Each row is a point on a landscape with many valleys, with its height.
From any point a ball rolls to the lowest of the 2 points nearest to it. It stops when none of these is lower. Distance is the straight distance between rows; heights are no part of it.
ged: [-32 -17 -46   9   1  26 -14 -14 -18  18 -84  14  38 -45  38 -19 -44  -6
  12 -31]  h=75.8
tufi: [-40   7 -29  20  15 -77  66  77  -2 -10   4 -10   5  44 -55  -1   3   4
  10  16]  h=50.4
Tiven: [-29 -72 -22  29 -33  12   4 -14 -82  -1 -54   6 -19 -12  -2 -14 -11 -56
 -50   2]  h=4.8
Voze: [ 10   7 -17 -65  38  25   8 -35  23  -9  62  53   9 -17 -42  40 -36 -12
  -8 -12]  h=52.9
ditu: [ -8  21  -3  45  22 -38  13 -18  17   5  54 -28 -17  57 -88  51  32   4
 -58  23]  h=32.7
Ror: [ 24  38 -74 -40  11  29  -8  23  13 -46 -47   9  14  28  -4  23 -13  79
  -4  41]  h=72.5
Pofil: [-20 -57 -26 -18 -15 -11   4 -57 -72 -52 -47 -12 -26  12 -19 -17  12 -14
 -35  -9]  h=12.0
Pume: [-11 -29  22 -48 -34 -58 -16 -12 -58 -29  -3 -27 -10  -8  48   1  37  27
  20 -49]  h=29.9
dodi: [ 14 -22  60  39 -26 -10  28 -48 -30 -49 -29 -41  17   1  59 -29   2 -42
  17  21]  h=37.3
zitil: [  5   0  13   0  -8  27  -8 -68 -18 -40 -37 -29 -59 -45  68 -64  52  -2
  14 -38]  h=71.2
Rofat: [ 26  46  -4   4  60  67  -2  50  77   0 -33 -31  -3 -21 -24 -34  19  32
  48  28]  h=86.9
nizet: [-20   2 -18 -51  23  23 -42  22  -5  32 -21  28 -67 -27 -66  -3 -30  57
   4 -15]  h=52.8
rasot: [-37 -38 -29  -6 -22  12   3 -18   1  -9  40  61 -12 -14   6  -6  -5   9
 -62  -9]  h=43.4
Zisis: [ 37  45 -38  27 -23  56 -55  -3 -13  13 -11 -32  -4   7  27 -11   3  94
  38 -12]  h=71.1
Tugur: [-14 -47  34 -10 -33  44  39 -99 -31  51 -11  46  25 -16 -38  33 -36 -25
 -39 -52]  h=80.6
Tovub: [ 35  48  30 -39  -3  -2  54  26  37 -28  17  11  28  39 -71  43  -3 -14
  -8  23]  h=21.6
kef: [-14  -7  47   5  46  49  15 -36  -2  11  49  16 -34 -95  44 -38   0 -25
  -1   3]  h=39.1
mamez: [ -9  -2 -19 -57  53  29 -24  63  59 -26 -19 -10   7  -9 -24  -8  37  29
  13   3]  h=87.6
Mubab: [-10 -29  -8 -31 -20 -16  50  50  47 -70  14  66  14  -4 -12  56 -49   4
 -62   8]  h=20.4
sidu: [  1 -46 -25  56 -30 -32  45  37 -49 -51  29 -22  34  19   7  40 -11 -29
   4   7]  h=43.5
zekon: [-76  -1  40  10  25  51  59 -53 -34 -12 -51  31  35 -15 -40  -5  -2 -72
 -34 -51]  h=82.7
niraz: [-10 -53 -11  -6 -17  12 -12 -35  41 -65  53 -18  52  45 -66   9  37  25
 -48 -28]  h=33.2
moke: [-63  -7  30   1  -4 -49 -29 -53  59  -8 -17  15  33  -8  50 -49 -29   4
 -56  33]  h=23.3
moz: [  8   1 -29  -7  29 -26  39  15 -11 -20  12 -58  -1  -6 -32 -45  24 -96
  25  -8]  h=26.2
Kanir: [ 30 -48  18 -27   2   4  14 -12  -9 -11 -53  -1  23  45  24 -52  17  42
  47  14]  h=45.1
Sugag: [ 78  32  46 -10  -3  51   7  67  16 -63  -7   2  -5  -8   1  36  40 -12
 -23  51]  h=32.4
Rarez: [-13 -22  13  51  -3 -14 -12   9  73  -3  11   8  39 -15  97 -27   0  22
  38  13]  h=24.8
podar: [ -3  -9   8 -54   5 -37  61  34  62 -17  25  43  41  14 -14  27 -43 -34
 -17   9]  h=15.7
Gumib: [ 33 -22  40  18 -22  33 -59  23 -30  52   1 -52 -43 -13 -15  -2   4  14
  29 -44]  h=81.5
Dibe: [-58 -74  18  39  15 -14  -1  11 -31  45  -6  -7 -13 -10 -29 -37  -6  26
  41  -8]  h=18.0
Badov: [ 64  11 -14 -34 -19 -19  11  45   2 -15 -45 -32  27  10  43 -20  42 -36
  43 -28]  h=46.0
Kuv: [-77   8  -8  56 -21 -70  31 -60 -33 -26   5 -11  21 -11   2   1  -9  21
  28 -20]  h=35.3
meka: [ 32 -28 -13 -12  24  19 -91 -22  23  18 -16  -6 -11  29  22   5   7 -23
 -57   4]  h=35.5
Pefa: [-35 -21 -29 -48  21 -21  -7   5 -38  65 -50  71 -40 -14  35 -36  -8  -9
 -32  18]  h=32.6
zere: [-37 -39 -61  18 -53 -16 -13  42 -32  15  -7  30  -6 -20  16  45 -14  63
   3 -48]  h=74.5
vugeb: [-40 -32 -20  -9 -22  -1 -43  10  28  51 -52   4  25 -15 -23  -3 -51 -18
  18 -50]  h=77.1
zam: [-95 -25 -21  18   2 -37  11   9  76 -22   6   8  44 -38 -29 -34 -26  14
  -3  13]  h=13.0
fugo: [ 51 -55  41  -1 -57  -7   2  15 -42 -48 -51 -45  -7  42  38 -33 -24 -52
  -4   7]  h=40.9
Zazaf: [ 26 -12 -28  -4 -26 -46  12 -39 -82 -44 -26 -14 -40  49  18 -19 -14 -17
  14  28]  h=19.6
mobaz: [ 15   3   7  22  40  30   2  24  76 -42 -28 -20  27  -6 -10  -9 -23  70
  92  34]  h=86.1
lat: [ 65  70  18  14 -38  55   7  77 -10  11 -46 -21 -31  14 -26 -16   7  34
  51   6]  h=73.0
Ziv: [-29 -10  57  -4 -38 -49   4 -40   5 -47  57 -12  18 -30 -14  32  -4 -19
 -25 -11]  h=36.0
butom: [ 32  -3  19 -42 -27  26 -13 -68 -62 -14 -49  -3  -5 -33  85 -13  14 -20
  10 -18]  h=72.6
val: [-18 -47  36 -30  54 -12  43 -14 -58 -10  57   5 -12 -58 -32  -5  16 -54
  47  -8]  h=34.7
mogo: [ -5 -54  30  42 -25  40 -59   8 -17  67  12 -40  16 -39  21  -8  14 -48
  -2 -64]  h=80.0
bafes: [-53   5 -81 -39 -39   2  18  11  12  21 -10  20  46  19   7 -35  10  16
 -13 -53]  h=47.7
lal: [-79 -51   2  21  19  -2 -42  20 -10  59  10  19 -33 -76  -9 -13 -16  43
  10 -31]  h=23.9
Kiduz: [ 57 -18  24  35 -27  35  19  50 -44   0 -14  14  -5   0  -6  54 -41  35
  45  27]  h=74.8
guv: [ 38 -25  42 -20  19 -39 -30  23  -5 -37  15 -32 -42 -14  40  42  43  19
  32 -18]  h=24.1
Kezem: [ 10  32  -2  30 -68  37  -8 -15  33  -9 -31  23  34  62 -39  46  62  62
 -50  49]  h=74.3
vizek: [-29  -7  -4  57 -13   1 -13 -21 -36 -10 -40 -11  11 -30  39  -9 -26 -89
 -57  -7]  h=11.0
fezif: [ 37   7  31  -1  -3  32 -24 -55  54 -66  15 -15 -23 -33  76 -69  22  23
  26 -15]  h=69.5
rir: [-16 -53  27   1   9  14  70 -10 -69  17  63  41   8 -50  -6  50   0 -32
  25 -14]  h=38.2
luk: [ -8  -6   7   8 -45 -19  32 -55  31   1 -39  -3  37  38 -46  -6 -41 -49
 -37 -10]  h=48.3
zekuf: [ 91  12  37  30 -16  70  20  33 -23 -24  33  10 -18  28 -34  49  19 -39
 -52  57]  h=35.0
beneb: [-10  22 -22 -62  47  43  -3  15  17 -15  93  16  -6 -70   4  16   6   2
  13 -30]  h=49.9
kife: [ 24  21 -37 -23  -5 -27  -4 -14  48 -26 -55  20 -21  83 -58  42 -12   9
 -65  54]  h=58.7
ter: [ -1  11 -33 -59  16 -53  -9 -13  24 -35 -57 -13 -53  63 -63  -3 -10 -12
 -33   2]  h=56.1
benag: [  5  24 -34  25 -12  11 -25  28  39  40 -14  -7   3  27 -68  51 -46 -57
 -31 -30]  h=71.3
Dif: [ 71  56   2  19   2   8 -24 -30 -17 -47  52 -48 -23 -23  31  10 -13   6
  33  12]  h=57.5
bazef: [ -2  30  -7  12 -44  27 -13 -93 -51 -10  45  -8  -5 -36  -6  11 -64 -19
  36 -27]  h=50.1
guzo: [ 36 -49   8   8  76 -17 -10  51  39  37 -38  -6  26  16  57  29  41 -21
   6  50]  h=65.0
Kodu: [ 50  -6  46   3  -7  45   5   5 -19  10 -22 -49 -31  30 -38 -26  43  74
 108  -9]  h=84.3
Gefi: [ 53 -20  31 -31  -7 -11  24  14  37 -44 -27 -51  10 -32  71  -3  27 -47
  65 -43]  h=43.8
deni: [-83  26 -40  20 -21 -50  65 -26  10  53 -16  47 -33   1 -31 -17 -14  -8
 -43 -21]  h=46.1
Bepu: [ 40  13   5  33  28  -6  16  14  24 -12  10 -72 -35  -9   6 -67  39 -40
  37  -8]  h=21.5
deg: [-49  12  -7  11 -56  66  48 -43 -18  -5 -38  38  64 -13  54 -64 -30  19
  14   0]  h=42.8
Bifu: [-40  20  23  53 -50 -22  -2 -19   1  71  43   2  50  18  40 -66   1 -19
 -17  -7]  h=54.0
vus: [ 74 -26  14  26  -5  80   1  24 -41  33 -14   8 -22  11  56  26   9  61
  42  15]  h=75.9
tas: [-18 -78  22  33  33  12  30 -14  46 -14 -34 -10  50 -18  68 -62  -7   1
  56  12]  h=29.0
dipe: [-53 -15  -5  -8  28  22 -41 -38 -38  31  -8  23  10 -40  36 -19  50 -36
 -57 -44]  h=25.8
Lafi: [ 18 -57  22  -7 -52  -5  -1 -23 -22 -13 -58  -8  15  56 -34 -16 -55 -35
  -8  21]  h=44.8
Gata: [-68 -14  -6  26   9 -56  28 -42  52  -6 -41  15  65  -9  32  -6 -30 -11
 -19  10]  h=18.4
bop: [  2 -30 -44 -33  32  53 -22 -10 -15  24 -17   7 -20   7 -30 -28 -21  35
  11   2]  h=50.0
Tovur: [ 14  53 -20 -21 -10  -2 -56  58 -21 -20 -13 -60 -79 -41   4 -11  27  18
  33 -56]  h=67.9
Minet: [ 20  46 -72  32   6  23 -33  50  21  -2  -9 -35  25  18 -10  15   9 -45
 -25 -15]  h=69.6
Sul: [ 60   9  23 -28  -7  26 -54  -9 -67  33 -10 -38 -30  20 -35   8  35  57
  62 -26]  h=83.0
tuv: [-20   7  74 -53 -48 -48 -13  -4  31 -10  -3  11 -43  41   2 -25  -1  36
 -54  -3]  h=39.9
Pefur: [ 63 -42  66  37 -22  37 -33 -12 -21   5  51 -24 -48  14  14 -26  -5 -22
 -45  13]  h=42.4
ros: [-53  55  14   5  82  11  20 -38 -45  41 -49   2  55 -24  65 -21   9 -22
  32 -23]  h=84.5
dimo: [-10   2 -46 -74   1 -40  58  17   9  30   5  51  -2  37 -38  32  40  76
  -8 -17]  h=56.9
Zivob: [  5 -62 -15 -18  61 -14  31  26 -36 -33  19 -21 -10 -21 -50   6  -3 -77
  23   1]  h=30.8
vimup: [  16    0 -101  -28   36   56  -25   42   -4  -23  -19    8    3  -25
   -4   43   18   78   31    1]  h=71.4
novit: [ 27  20  60 -25  10  91 -28  -4  43   4  11  13   9  22 -31 -27 -13  76
  19  20]  h=62.8
vapeb: [  9  24   3  -1  -6 -21  13   2 -35  67  39   1   9   0   4  29 -37 -56
  34 -19]  h=42.2
Pep: [-25 -30 -47 -44 -35  29  60   3 -14  11 -14  44 -10  -8 -80  -4 -27 -47
 -29 -57]  h=14.0
Gitov: [ 29  44  -1 -41  62  31 -17  -4  51  10  39  12 -10 -18  23 -62  -7 -17
 -15  31]  h=30.6
zuro: [-63 -42  32  -9 -28 -37  72  -4 -75  33   1  46  25 -18  -9  20  11 -40
  17 -41]  h=41.1
bami: [ -2  69 -22  55 -27  13  -5   8  32  68 -30  23   0  20 -73  54  -5  53
   8  56]  h=52.0
zagi: [-80  18  -8  -4   1 -10  -4 -98  26 -24   8  16  20 -23 -20   2 -24 -31
 -68 -33]  h=26.3
kiv: [ -1  31  -7  15 -55  15  11  43  45  -8  51  -5  53 -15  62 -41 -11  24
  28 -17]  h=20.2
Kozi: [ -7 -31   3  29  -6 -62 -22  21  20 -39 -34 -12 -17  53  17 -42   1  14
 -62  56]  h=45.4
sef: [-32 -16 -22  90  20 -19  10 -47   8  53   7  -1  36  42 -28 -16 -64 -39
   5  36]  h=58.4
tuvek: [ 53  18  57 -25  35 -36 -14 -28   7   9 -25  -9 -37  40  -6  -8 -40 -46
   4  69]  h=45.5
musu: [ 11  37  16 -56   0 -27 -42 -45  63   5 -40  18 -33  33 -50 101   2  47
 -32 -13]  h=49.7
fenug: [  0  21 -70 -85 -45  16  52 -12 -29 -11   8  22 -17  31 -42 -19 -13 -32
 -30 -49]  h=19.7
govu: [-41 -18 -15 -27  37 -48  10  20 -33  35 -49  19 -15 -49  59 -40   5  13
  40  23]  h=35.8
Dilef: [ -5  -7 -73  49 -24  50 -33  40  11 -39  29 -26   4   5 -31  30   6  -5
 -36 -16]  h=68.5
fose: [-13  -2  27 -59  16 -22  37  22  36 -23 -29  11  -2 -27  39 -83 -10 -32
  -2  26]  h=38.0
doz: [ -5 -25 -17 -43 -10 -26 -30  12   9   8  14  26 -12  -2  37  26  19   1
 -75  -9]  h=40.5
Mikub: [-12  47  -1 -19 -26 -40 -36  53   4   0   8 -35 -65   1 -35   3  57  23
 -27 -29]  h=66.3
Lugov: [ 24  41 -13 -65 -28  12  39  49 -32 -18   2  15  -6  35 -71  16  24   0
   3 -30]  h=25.1
Fiku: [ 19  43 -35 -42   9  33 -22  64 -35  37  -4 -18 -29 -41 -17  28  47  17
  56 -41]  h=69.3
nimi: [-18 -17  33 -38 -29 -50  -4  11 -62   7  14  18 -55 -12   3  17 -11  37
  17 -28]  h=30.7
Dife: [ 37   7   0  52  43 -30  15  63   7   8  25 -47 -80  -7  21 -53  52 -32
 -16  22]  h=25.5
zona: [ 17  -1  40 -37  43 -11   6  -7  66  12   6  12 -24 -16  79 -78  34 -25
 -19  18]  h=34.9
lum: [-18 100   2 -21 -16 -53 -25  29  38  46  -2  -9 -19  42 -40   6  13   0
 -27 -27]  h=64.7
tove: [-43 -60 -56  36  30 -14  46 -19  15   8  73  15  26  12 -23  48  24 -14
 -32 -14]  h=23.4
Vedi: [ 11 -38  17  13  -4  37   4  45 -36 -69  26 -14 -57  -4 -46  -4  10  36
 -24  36]  h=65.5
bagod: [-16   2 -61  26 -19  18  26  39  -4 -25   5 -29  43 -33  58 -39  -9 -29
  21  -7]  h=15.8
Nas: [-38  27  -5  20 -42 -98 -15 -33  16 -13   6 -33  41  30 -15  29 -14  19
  31 -44]  h=30.5
gur: [ -4 -26  42 -28  19  -3 -11  -5  40 -38  19 -29  64  61 -27   5  47  34
   2  21]  h=38.4
Foz: [ 42  16   4  26  69   7  31  45  14  45  50  -3 -50   7  22 -48  93   4
   9  19]  h=25.9
Fopiz: [-76  29  49   7  -7  30  29 -21 -13 -58  28  29  50 -59  57 -29   9 -15
 -44 -34]  h=34.4
nedo: [ 78  56  -5  46  37  30  40  35  -1 -41  63 -12  -4  29 -25  23  10 -51
 -29  67]  h=37.4
Rapo: [-43  -2 -50 -44 -40  14 -32  52   2 -30  -9  30   5 -47  22  20 -26  67
  25 -57]  h=73.5
Gepez: [ 49  33  56 -36 -10  16 -46 -28  74 -42 -16 -31 -14 -13  59 -58 -28  52
  14   9]  h=67.5
Baf: [-76  27  15  18  66  52  62 -22 -18  23 -33  52  49 -24 -12 -29   1 -20
 -47 -18]  h=83.2
Pire: [ -2  11  11 -71 -15  23 -29 -46  24   9  14  12  46 -13 -10 -17 -20  39
  48 -26]  h=35.1
dus: [ 18  53  66  30  -4   6 -16  82  13  59  10  12   1 -32  -8  75  35 -10
  -7  22]  h=48.7
Vidir: [  6  -2 -34 -40 -15  40 -11 -35 -10  11   0 -36  53  -1 -16 -16   1 -10
  64 -49]  h=29.4
bubiv: [ -5  -8  10  20  41 -65   8  19  38 -55 -10 -38   1 -28  23 -14 -23  -9
  46  35]  h=12.8
vita: [ -4  23  14   6 -41 -83 -50 -19   0 -13 -26 -41  -6 -11  34  32 -24 -28
   0 -37]  h=23.8
gapal: [-60  40  65  -6   6 -21  17 -76 -21 -41  18  13  -2 -39  22   5  18 -40
 -62 -27]  h=31.2
pof: [-41  23  34  44 -47 -53 -13 -33 -22  -6 -55  -3 -13 -20   9  -9 -52 -33
 -23 -33]  h=17.3
bal: [ 11 -53  24  33 -47  32 -36   8  -8   0  15  21   3  23  35  37 -49  64
 -41  28]  h=76.9
gudi: [-15 -64 -54  16  -1  -4  34  47 -17  38 -20  27  38   0   9  27 -45 -57
 -13  -6]  h=13.6
kuda: [ 38  12  13  24  -4  24 -14 -37  18 -26 -49   6 -41  50 -81  66   0  24
 -49  68]  h=60.7
zutal: [ 31  27  41   3  17  35  -5  16   7 -45 -51 -22  -4  -8 -29  14  26  87
  90  47]  h=85.3
zofan: [ 49 -16 -30  -2 -48 -17  -3  46 -29 -10 -73 -47  -7  32  41  -6 -34 -60
   8 -17]  h=44.0
rav: [ 46 -69  63  48  -2  38  -7 -18  16 -28 -14 -37  13  -7  42 -52  14 -22
  42  16]  h=33.4
Godiv: [-33  -8 -48  13   4 -11  35  -9  32 -25  69  -3  12  52 -73  20  50  26
 -48 -15]  h=28.2
muge: [-25 -66 -11  12 -54 -24 -40   1 -15 -20 -21  29   2  -3  63  23 -20  73
 -19  -7]  h=75.7
gif: [-79 -33  17 -15 -18 -59  53 -23 -38  30 -34  34 -21  10 -17 -12  40 -12
 -46 -23]  h=43.7
sulev: [-35  15 -58 -73  -5 -48  48 -22 -45 -36  16  45 -44   4 -43  31   0  51
  15 -24]  h=54.6
nasav: [ 29 -34   8  29  25  17 -63  54  42   6 -28   2  44  14  36  60  31  34
  -8  33]  h=66.2
Lomo: [ -1   2 -35  24 -25 -36  27 -81  20 -38   8   0  11  49  -6   5 -38  -9
 -39  23]  h=51.2
Tavup: [ 18 -32  -5 -32  11  30 -23 -11 -10   2   1  22  28  22 -38  77  25  48
  19 -10]  h=42.3
supof: [ -5  24 -37  17  15  28   0 -30  22 -20  90  24  -4 -19 -60  35 -55 -19
 -40 -12]  h=55.6
Zunos: [-33   0  61   8  19 -24 -24 101  40  36  14  20 -17  -9 -29  30  18  20
 -40  25]  h=46.8
Posev: [ 40   2  61  26   2  57 -20 -27  13  26  11  -2 -20   2 -21 -36 -55  38
  43  42]  h=60.6
Nanuv: [-94  80   4  37  41  -7  36 -16 -39  60  -1  20  38 -20  15 -30  18 -11
 -13 -30]  h=83.8
Nimu: [-40   9 -17  70 -29 -15  16 -18  53  47  51 -10  54  17 -19 -13 -45 -21
 -15 -11]  h=56.2
ranor: [ 48  16  -7  11 -40 -19 -53 -18   5  29  -9 -17  20  38  64  20 -16  57
  18  -3]  h=69.4
mavav: [  1 -30  -9 -32  71  -1 -31 -53 -25  23  14   7  13 -56  54   1  21 -65
  -4 -12]  h=30.9
supat: [-30  13 -12   2  42 -49  38  27  24  35  61  50  14 -11  36 -19 -10  27
  16  29]  h=15.5
sakan: [  40   37  -31   13   -5   26  -24  -25  -26  -37  -30  -18  -44   12
 -115   63   46   31  -18   25]  h=62.7
Dop: [-15 -68  27 -15  27 -15 -56 -52  30  17 -23  -3  23  -3  54 -34   2 -26
 -56  21]  h=29.3
Busu: [  3  37 -40  -1 -18 -32  68 -56  19   3  24  25 -18  52 -65  46 -36  36
 -33   6]  h=54.2
muris: [ 58  28  61  12  10 -49  42   7  28 -14  -9  -5  17  56  22 -12 -19 -32
  25  75]  h=41.9
nibul: [-38  14  34   2 -41  18  31  26 -11 -49  47   4   2 -53  26 -49   7 -63
 -48 -13]  h=36.9
Gimig: [ -8 -41 -58 -33   5  16 -23  17  11 -19 -38  18  56 -27  55  22 -41  25
  38 -31]  h=74.7
Gurin: [-29 -86   2  36  -3 -25  51   7  18  20  18  36  40   3  -6  39  -5 -64
 -38 -14]  h=18.5
gil: [ 14 -20   6 -36 -33 -41  21   9  30 -21 -31   0  30  87   1 -12  32  48
   8  39]  h=42.1
gok: [ 33  21  67 -22  -1 -22  61  29  55 -11 -15   0 -13 -62  59 -39   2 -68
  44  -5]  h=41.0
Felom: [  4  15  24 -74 -27 -51 -14 -57  48 -16 -20   2   9   8 -28  73 -29 -10
  -2 -40]  h=45.0
Kad: [ 22 -30   2  57 -21  16  18  50 -34 -36  97  -1   3  16  15  28   5 -38
 -44  32]  h=41.2
Zura: [ 15   7   6  28  26  32   4  20 -23 -51 -12 -11 -39   6 -91  17  61  35
   0  73]  h=64.2
buf: [-10  24 -69  22   2  13 -32  82  22 -28  12   5   1 -48  -4  16   0  68
  26  -5]  h=72.4
mobe: [ 47  32 -15 -50  25  32   2  29  32 -74  17  25 -10  14  -3  30   5  -8
 -79  46]  h=29.1
mobik: [-40  32 -59 -11   5 -90  68  25 -12 -37  34   9 -14  31 -61  48   8  35
  27 -11]  h=52.3
kobur: [-23 -33 -19  32 -14   1 -52  51  31  58 -24 -41   7   3 -14 -36  -5 -56
 -14 -45]  h=78.5
lobab: [ 24  -8 -15 -10   4 -25 -52  17  52  22 -16  17  63  46  68  42  -7  17
 -12  10]  h=67.6
Leg: [ -8 -32  53  -4 -28  16 -47   4  17 -30  41  -9 -34 -63  51   0 -20  -8
 -35 -27]  h=47.1
miza: [ 46  36   1  54  30 -13  40  37   3  -7  28 -16  16  40  22  -1  14 -22
  26  60]  h=39.6
Fera: [-34  31 -30 -34   8 -15  74  18  45  18  22  59  34 -13  31  -4 -29 -35
  -3  26]  h=10.6
rufos: [ 54  48 -12  54 -62  69  -2  37 -20 -25  -7 -16 -14  14 -12 -19  31  77
  34  24]  h=72.2
baroz: [-85  -8   2  44 -55  48  64 -47 -43  14 -17  30  69  -6 -13 -25   2   7
   3 -26]  h=40.6
nidok: [ 18 -31  -6  16  21 -11  -7  50  -3  15 -20  15 -26  86 -36 -22  22 -16
 -66  49]  h=42.6
Giroz: [ -8 -15  20 -63 -63 -44  21  12 -11 -20 -46  33 -51  13 -25 -11 -13  35
 -37  -3]  h=35.7
lil: [-21  30  -1  -9 -16  -6  -8  12  28  77  48  25  28 -19  39 -68 -11 -45
 -26 -21]  h=51.9
Rirok: [ 16  72 -41  -7 -27  26 -23  13  34 -35   1  20  26  20  12  29  35  59
 -20  32]  h=73.3
vofov: [ -2  56  23  38 -11  20  -7  27  24  51  16  22  41 -34 -39  85  26  38
  20  30]  h=50.2
Zet: [-69  38  26  70 -54  -4  48 -50 -41 -22   0   3  52 -46   1  -6 -22   3
  22 -48]  h=38.3
lele: [-56  16 -36  34  -8 -89  30  30 -13  33  25  14 -33   1 -26  -1 -20 -29
  -8   3]  h=48.4
lapa: [-11  27  32 -54 -53 -11 -11 -46  40 -11   6  33  50 -31  12  28 -38   1
  13 -49]  h=40.2
lenol: [  5 -17  18  33  53 -40 -33  47  43 -39  -4 -47 -25 -18  24   3  36  46
  47   2]  h=18.6
pofom: [-16 -17  43  23 -47  13  50 -75 -24  27   2  66   2 -12   2  26 -72 -24
 -48  10]  h=79.4
zur: [ 47 -22  39  60 -48  15  11  14 -42 -25  47  -1 -39  54 -35  22 -24 -26
 -57  33]  h=38.1
Kub: [ -4 -33 -11 -24 -47  73  -3 -16 -10  28  14  20 -19  20 -12 -54 -22  -5
 -36  -9]  h=46.6
veri: [ 23  11  64 -36 -32  30 -51  28  60 -31 -29   0  -6 -10   1  -6 -38  60
  13  -8]  h=65.2
Dubo: [-11   6 -61 -32 -31  13  30 -46 -54 -36  12 -30  41 -18  16 -37  15  35
  79 -42]  h=24.0
getut: [ 19 -20 -70   3   8  40 -36   0 -33 -46  35 -52 -12 -20 -53   7  -1  -6
   3 -35]  h=66.9
Vap: [ 21  11 -66   1  76  62  -1  57 -25  32   5 -17  15 -26 -29  20  47  22
  58 -14]  h=70.3
Nozu: [ 67 -18 -27 -11   5  43  -4 -63 -73  20  10  13  -2   2  81  -2  -7 -19
  23  10]  h=74.0
kere: [ -8 -27 -82 -13  -1  51  38  49  -5  58   1  45  -5  -5 -36 -24 -39 -53
 -18 -28]  h=8.1
pabid: [-22  24 -15  59  40   6  24  75  25  44  60  19 -24 -30  40 -26  -4  24
  14  22]  h=19.5
vubu: [ 43 -59   5  26  58 -14  10   6   5  53  12   8   1 -10  84 -29  21 -55
  -1  38]  h=63.6
Risab: [ 59  11  22  36 -24  26 -44 -79 -45 -10  17 -42 -13  -7  12  34 -64  -8
  49   7]  h=54.1
kup: [ 14   5 -51 -15 -12  -9  10 -50 -45  21  73  10  31 -22  16  46 -36 -17
  33 -30]  h=45.8
Raf: [ 56 -41  10 -44  62   4 -31 -64 -28   3   4 -43 -43  -6 -14  -2   0  -3
  55   6]  h=50.5
Vagas: [ -5 -80 -12  48 -17  -8   9  24 -71   6 -37  -4 -28  -7   3 -15 -28  -1
  16   3]  h=11.3
rugep: [ 40  55   6   5 -23 -44  19  25 -54 -31 -16 -27 -61  60 -14 -13   3  -8
  -5  31]  h=25.2
sulop: [-12  25  58  22  52  49  63 -40 -59 -13 -60 -19  51  -8  58 -42  12 -23
  40 -29]  h=85.2
lazi: [ 29  -7  27 -25 -17 -15  10 -26   5  31  -5 -26  -1  22  60 -59  39  39
  61 -17]  h=47.8
bim: [ 39 -38 -29 -49  54 -18 -21 -39 -38 -19   3   3  -8  22   1  53  28  45
  20   9]  h=45.7
Munuf: [-47  30 -70  24 -18 -14  46 -17 -34 -14  -8 -13  35 -18  47 -60  26  -1
  51 -16]  h=19.4
Tal: [ 50  25  54  53 -20  40  23  76   1  -6 -28 -13   3  17 -47  17 -39 -12
  56  35]  h=73.9
pizi: [  6 -34  48  16 -46  -2   2  -7  22  13  39  44  27   3  16  48 -69   5
 -25  13]  h=78.1
bemam: [ -1  31  13 -50  -5 -21 -44  23  16  -4 -64  21 -53 -14 -67  64  -6  41
  -4  -2]  h=53.0
Zik: [-32  22  32 -15   2 -57  52  -8  15 -43 103   5  14 -14  -6   4   5 -29
   2   7]  h=39.8
Kibi: [ 13   8 -39 -16  19 -40  20  11 -25  56 -12 -14  17  -9  29  -8 -21 -13
  53   2]  h=39.0
nama: [ 34  11  57   5  58 -66 -37  -5  12  15 -13 -64 -28  43  -3  11   2 -25
   6  23]  h=49.2
puti: [ 40   0  70  15 -22   0 -83  -5   4 -30  38 -24 -51 -11   9  19 -11   9
 -49  19]  h=46.9
zaru: [ -2 113  31  -1 -23 -40 -20  19  51 -20  43   5 -30   4 -21  18 -22   8
 -22  -7]  h=62.9
Dafen: [ -2 -15  -2 -21   0 -26  -1  56  50 -93 -10  11 -13  24 -28  36 -11   7
 -45  27]  h=24.6
fofuv: [ 27  42   5 -17  85  35 -22  48  60  45  47   5  23 -19   3  11  21 -10
 -17  26]  h=26.1
Sige: [-54  25 -34 -31 -13  24 -28 -84  -3  -4  -3   3  34 -40  12   3  22 -32
 -27 -75]  h=20.3
mesu: [ 23 -14 -23  56  34 -55   0 -26 -24  27   0 -14  -5  35  67 -15 -20 -47
 -32  62]  h=61.9
zakal: [-10 -32  48   0  30 -38  19   3 -35  20  32  -5 -34   5  -1 -15  18  62
  47  22]  h=24.5
pufot: [  3 -14 -18  53  20  -5   0  67 -28  45 -30   7 -61  41 -29  15 -10  -5
 -32  35]  h=40.3
pami: [ 24  17  -2  53  67  61 -14  71  35  42  62  18 -14 -33  25  -7  51  10
   0  38]  h=22.7
tole: [ -8  -9 -26  66  37   6 -20   7 -35  34  14 -20 -33  40 -67  41  17  33
 -21  18]  h=37.2
bulo: [-37   5  44 -22 -10 -54 -20  44  77  26   7  26   0  21 -33  -2 -24  44
 -52   2]  h=44.1
Vov: [ 57  -1   0 -64  19  13 -39  -9  -5   0 -27  -7  50  46 -52  83  70   4
  32 -31]  h=38.6
Masit: [ 40  64 -10 -20  32   5   6  22 -23  25 -61 -29 -17  36 -36  14  91   6
  36  44]  h=31.7
tuto: [-52  12 -48 -53 -31  19  40 -43 -47  11 -26  64  15 -13  35 -47   4  28
   0 -16]  h=45.2
somov: [-48 -63  -5   3  32  15 -32   5 -42  87 -11  58 -58 -47  10  -4  -7 -14
 -28   7]  h=28.8
vizet: [-19 -24  13  18   9  45 -36 -35   4 -15  79 -32 -14 -65  27 -24  14   5
  28 -27]  h=43.0
Komel: [ 37  90  10  -5  -9 -11 -67 -24  36  -8  58 -32   1  -9   6  32 -31   5
   9 -18]  h=60.4
Kedug: [-18  16 -46 -17  20  44 -60  -5  12  23  56  -1   2 -74  43  11 -16   2
  -8 -43]  h=47.0
pigak: [ 37 -24  20  32  42   7 -12 -49  -5  73 -12  -8  -4   8  19 -46 -38  13
  63  44]  h=57.8
deze: [ 36  74  -6   5  20 -45  16  41 -44  42 -15 -25 -64  36   9  -4  51 -11
  32  28]  h=28.9
Zon: [ -2  13  53 -33  68  29 -21 -56   9  22 -33  27 -11 -85  68 -37  11 -46
  15  -3]  h=35.4
tofa: [-25 -20 -10  37   9  -3 -12  17  38 -44   1 -31  -6 -22 -27 -42 -44 -24
   1  26]  h=5.2
dotob: [ 31  23 -80  -5  -2  19 -39 -13 -37 -13   9 -18 -33  20 -82  74  22   4
 -12 -34]  h=64.6
Bep: [-51  30 -32 -39 -33   1 -23  40  39  39 -28   9  19 -15  34 -84  20 -19
 -14 -20]  h=49.8
nol: [-31 -40  39 -25 -15  79  18 -92 -37 -10 -54  33  19  -2 -27 -19  -6 -65
 -37 -34]  h=81.8
zit: [  4   9   3 -25  51 -41 -53  -5  14 -18 -36 -59 -35  32 -49 -24  32  -3
   8  20]  h=52.7
Dini: [ 60  30  38 -25  28  12 -39  -9  -4  46 -19 -35  33  40 -20  39 107 -13
  42  28]  h=34.8
Pemu: [ 15 -24  40  16  37   1 -14 -81 -63  33   1 -34 -37 -14  -7 -48 -12 -20
  51  26]  h=54.7
zuli: [-17 -24 -51  63  42 -44 -19 -11  19  58  -4 -18  34  49  17 -20  -1 -19
 -19  51]  h=60.3

Where does a ball stop that starts at each point below?
sulev -> Bepu
Badov -> Fera
ranor -> Tiven
butom -> Tiven
Fiku -> Tiven
bami -> Tiven
nizet -> tofa
